Each scene shows the same named points in several views. A view is turned or mirrored, and shifted as a whole, has a little noise and may leave points out.
In the rows, zero is written as 128.

Scene 1
View 1
rimis: [107  94 105 124 116 130 152 196 123 124 174 197 167 142 106 159 126 128
 125  61 124]
bire: [ 79 153 109 137  92 116 154 145 103 175 122 173 173 150 103 147 149 144
 145  69 125]
sugin: [ 72  90 129 128 129 146 127 141  95 153 129 122 102 145 146  90 156 107
 133 118  96]
Nafi: [110  89  98 104 127 157 149 178 126 145 124 174 187 112 146 147 115 139
 129  91 124]
Gudu: [ 59  67 117 118 149 220 211 174 156 107 103 106 155 120 168 109 141 122
 115 120  27]
Fid: [103 118 125 104  86 149 143 166  54 164 108 172 193 145 126 167 120 145
 178  88 151]
poku: [ 97 205 101 127  93 108 152 160 109 157 148 203 182 168  85 190 150 181
 135  46 150]
Bolag: [113 109 111 119 111 140 136 189  82 169 124 154 143 165 136 111  97 126
 186  85 132]
ribed: [ 74 169 124 113 133 168 150 152 104 123 139 131 112 173 134 141 166 164
 126 103 100]
mame: [105 167 121  99 109 109  79 123  62 164 147 182 137 147 121 167 167 164
 123  97 187]
mizi: [ 52  57 148 114 105 169 156 125  80 124 122 143 169 112 132 156 184 107
 112 124  91]
lupav: [ 74 147 132 125 111 157 174 179 101  97 173 165 141 183  96 177 164 151
 127  72  96]
Fetur: [ 71 128 138 117  84 153 164 148  67 137 126 167 185 152 105 184 164 145
 148  88 121]
lopok: [ 91 114 136 111  97 151 144 171  62 127 147 170 161 162 111 172 142 137
 154  86 131]
nabal: [ 97 174  83 120 145 141 136 149 146 181 102 135 125 142 159  93 127 165
 132  98 115]
vugi: [116 105 113  98 112 140 128 177  90 130 153 199 187 130 121 182 129 147
 130  80 158]
Darut: [106 147 123  80 118 129  56  92  42 201  90 147 134 117 167 133 158 158
 139 141 193]
Dil: [104 156 121  82 124 173 126 152  72 148 105 145 153 148 155 157 136 175
 151 116 146]
View 2
Darut: [170 123 171 102 157 151  77  90 134 149 115 191 137 117 182 194 139  98
  83  85 142]
ribed: [111 155 128 130 104 142 159 133 127 120 104 133 117 179 174 145 117 127
 136 187 141]
mizi: [ 93 171 111  93 145 103 100 127  63 124 148 168  92 191 130 110  70  91
 130 131 157]
poku: [174 131 117  77 119 183 157  54  93 130 120 125 152 152 109 145 142 159
 120 238  92]
sugin: [ 92 166 156 140 116 128 105 131 117  91 146 136 124 158 157 141  63 108
 142 122 168]
rimis: [147 175 114 137 128 142 121  88  74 125 135 122 119 136  75 125  56 132
 135 218 117]
lupav: [115 174  99 123 109 131 149 114  87 111 112 120 120 195 132 117 109 131
 137 237 105]
lopok: [134 189 108 113 131 129 103  99  92 121 126 141 123 160 122 115 115 124
 100 189 104]
Dil: [151 173 128 115 130 150 130 113 137 158 106 163 114 133 150 145 133 125
  87 154 131]
Nafi: [145 179 120 117 135 148 137 107  96 163 136 150  94 122  81 124  56 128
 120 164 153]
bire: [138 146 130  75 120 168 137  72  99 115 150 132 143 154 114 128 111 147
 126 174 130]
Bolag: [134 208 142 132 113 155 106  98 144 112 146 124 138 110 109 116  90 144
  96 147 134]
mame: [177 118 148 113 147 150  91  73 101 128 106 158 150 138 157 188 139 111
 105 174 102]
Fid: [150 195 114  83 139 149 105  82 111 143 141 156 125 133 105 109 127 136
  75 151 115]
Fetur: [125 170 100  74 135 136 121  90  81 126 135 151 120 182 125 109 128 127
 106 181 112]
View 3
lopok: [ 90  65 156 105 127 134 154 108 125 136  97 105 158 132 101 177 126 172
 126 125 161]
Fetur: [ 95  52 150  99 115 135 156  94 137 133  81  91 143  92 100 163 111 159
 120 112 154]
lupav: [113  44 151 121 124  79 125  67 150 133 100  73 153 151  87 185 133 176
 117 107 148]
vugi: [ 68  60 191 100 135 135 119 143 131 165 118 129 173 117  78 161 121 173
 122 131 161]
Nafi: [ 97  58 209 109  96 112 129 157 135 165 150 112 162  82  96 173 146 163
 141 132 179]
Bolag: [ 87 106 149 117  96 115 174 169 106 147 129  88 160 130 128 180 158 177
 143 152 183]
bire: [ 84  74 129 109  95  98 137 134 132 165  98  60 156  85 104 142 111 156
 134 127 154]
sugin: [149  79 130 116  59 121 155 102 114 145 159  98 178 126 132 173 146 153
 214 134 179]
Dil: [ 84  91 158 126  61 161 142 142 151 134 107 125 135 130  97 147 161 166
 131 131 148]
poku: [ 47  70 129 116 118  85  99 136 157 172  70  59 152 117  67 126 105 171
  86 121 126]
mame: [ 62  93 111 109  87 166 104 128 140 168  93 127 174 153  79 107 105 160
 152 134 128]
Darut: [ 76 117 115 110  27 225 135 156 134 160 111 159 161 119 106  94 128 144
 191 145 143]
Gudu: [189  23 222 129  47  75 156  84 151 121 185  87 136  64 128 224 191 151
 180 106 199]
mizi: [147  29 176  89  94 153 163  71 125 132 135 121 164  73 118 182 117 142
 185 111 181]
nabal: [111  98 138 146  17  87 113 163 154 166 150  74 147 109 108 136 172 157
 169 137 157]
Fid: [ 67  83 163 100 110 157 173 153 122 142  89 109 142  91 110 162 129 167
 116 137 168]
rimis: [ 89  51 186 103 145  79 116 132 122 172 139  93 187 123  84 183 121 177
 131 131 173]
View 4
rimis: [113  71 102  64 144 147  94  66 164 160 130 116 134 134 136 159  97 178
 158 181 140]
Fetur: [118  84 120  61 162 151 108 148 143 127  91 165 146 144 140 156 120 144
 109 167 158]
mizi: [ 80 116  95 111 189 170 141 177 164 118  88 134 114 120 147 140 101 181
 126 169 114]
lupav: [135  73  98  95 140 139  74 110 169 134 114 162 123 147 154 194  87 144
 122 133 168]
nabal: [129 164 114 117 111 101 111  80 141 165 106 146  83 126  70 105 135 195
 112 141 184]
Bolag: [148 122 132 109 124 175 127  84 122 141 128 122 135 128 118 107 130 158
 157 189 185]
lopok: [150  75 115  78 155 165 114 122 139 128 111 149 148 137 145 149 111 156
 132 170 158]
ribed: [155 119  97 130 133 120 100 123 156 132 105 169  96 133 123 157 102 171
 104 112 174]
Gudu: [ 33 182 104 170 133 132 121 128 203  72 150 114  50 144 148 150  84 192
 122 174 134]
Darut: [202 120 112  82 173 135 179 153  86 163  62 165 133  97  67  58 157 221
 102 149 144]
poku: [145  63 123  14 128 105  67  77 136 180  91 176 153 153 105 167 133 150
 103 149 187]
mame: [202  68  99  54 164 127 125 116 110 185  69 169 150 112  91 117 131 194
 113 133 151]
Nafi: [101 113 117  69 141 129 126  86 155 126 134 119 118 137 120 124 115 206
 133 199 131]
Dil: [180 109 123  87 137 123 137 122 119 112 115 165 126 136 110 112 130 192
 101 159 162]
vugi: [144  60 111  41 157 137 121  89 142 140 123 134 149 135 130 139 113 197
 134 188 128]
sugin: [120 145  91 160 157 173 135 133 152 159  91 125  94 101 115 116 106 178
 151 140 154]
bire: [106 107 123  57 141 139  96 105 138 173  82 154 136 137 105 138 136 149
 121 162 179]
View 5
mame: [117 143 135 170  79  59 194 138 114  92 169 147 113 126 158  95 116 107
 144  53  63]
rimis: [ 96 116 117 189 163 115 125 124 125  54 149  94  99  95 144  96 112  91
 104 104 127]
ribed: [100 182  92 178 137  85 125 133 103  65 130 170  86 148 116 110  92 156
 126  38 127]
nabal: [105 211 108 211 148  88 119 131 154  63 150 150  69 153 116 125 143 147
 199  70 105]
sugin: [ 89 188  95 189 116  79 112 159 121 103 135 104 104 135  86  71 109 180
 160  95 148]
lopok: [118 123 119 148 127  85 135 109  94  89 137 129 107 135 124  89 110 110
  92  92 120]
vugi: [114 107 137 159 137  99 143 114 116  81 144 110 118 110 164 111 121  75
 127  93 117]
mizi: [ 64 117  90 154 124 105 113 127 101 124  97 120 157 145 101  63 110 150
 149  98 163]
Darut: [132 176 146 150  49  36 182 141 125 144 154 143 128 158 143 103 143 132
 223  68  80]
Fid: [138 123 138 140 125  79 133  85 110 105 138 133 107 161 122  97 148  93
 124 119 103]
bire: [ 92 135 111 195 140  98 146 105 131  67 150 151  95 151 112  78 146 117
 125 102  74]
Bolag: [147 173 134 167 137  72 110 114 125  88 158  98  68 142 104 100 139 122
 129 129 121]
poku: [104 119 123 195 148 101 175  93 123  32 167 178  81 136 151 104 134  80
  92  69  42]
lupav: [ 92 133  91 176 157 107 127 118  90  46 131 156  91 126 122  92  84 125
  64  58 124]
Gudu: [ 61 168  66 178 198 138  42 119 119  82  73 126 116 153  83 110 110 172
 173  90 221]
Nafi: [102 131 121 172 163 114 107 110 135  82 127 106 113 125 143 118 138  97
 167 107 143]

Which points are out of place in each view (at most two, in the order of its rows)? Write none if all are in place.
view 1 | mizi, Dil
view 2 | none
view 3 | none
view 4 | Gudu
view 5 | none
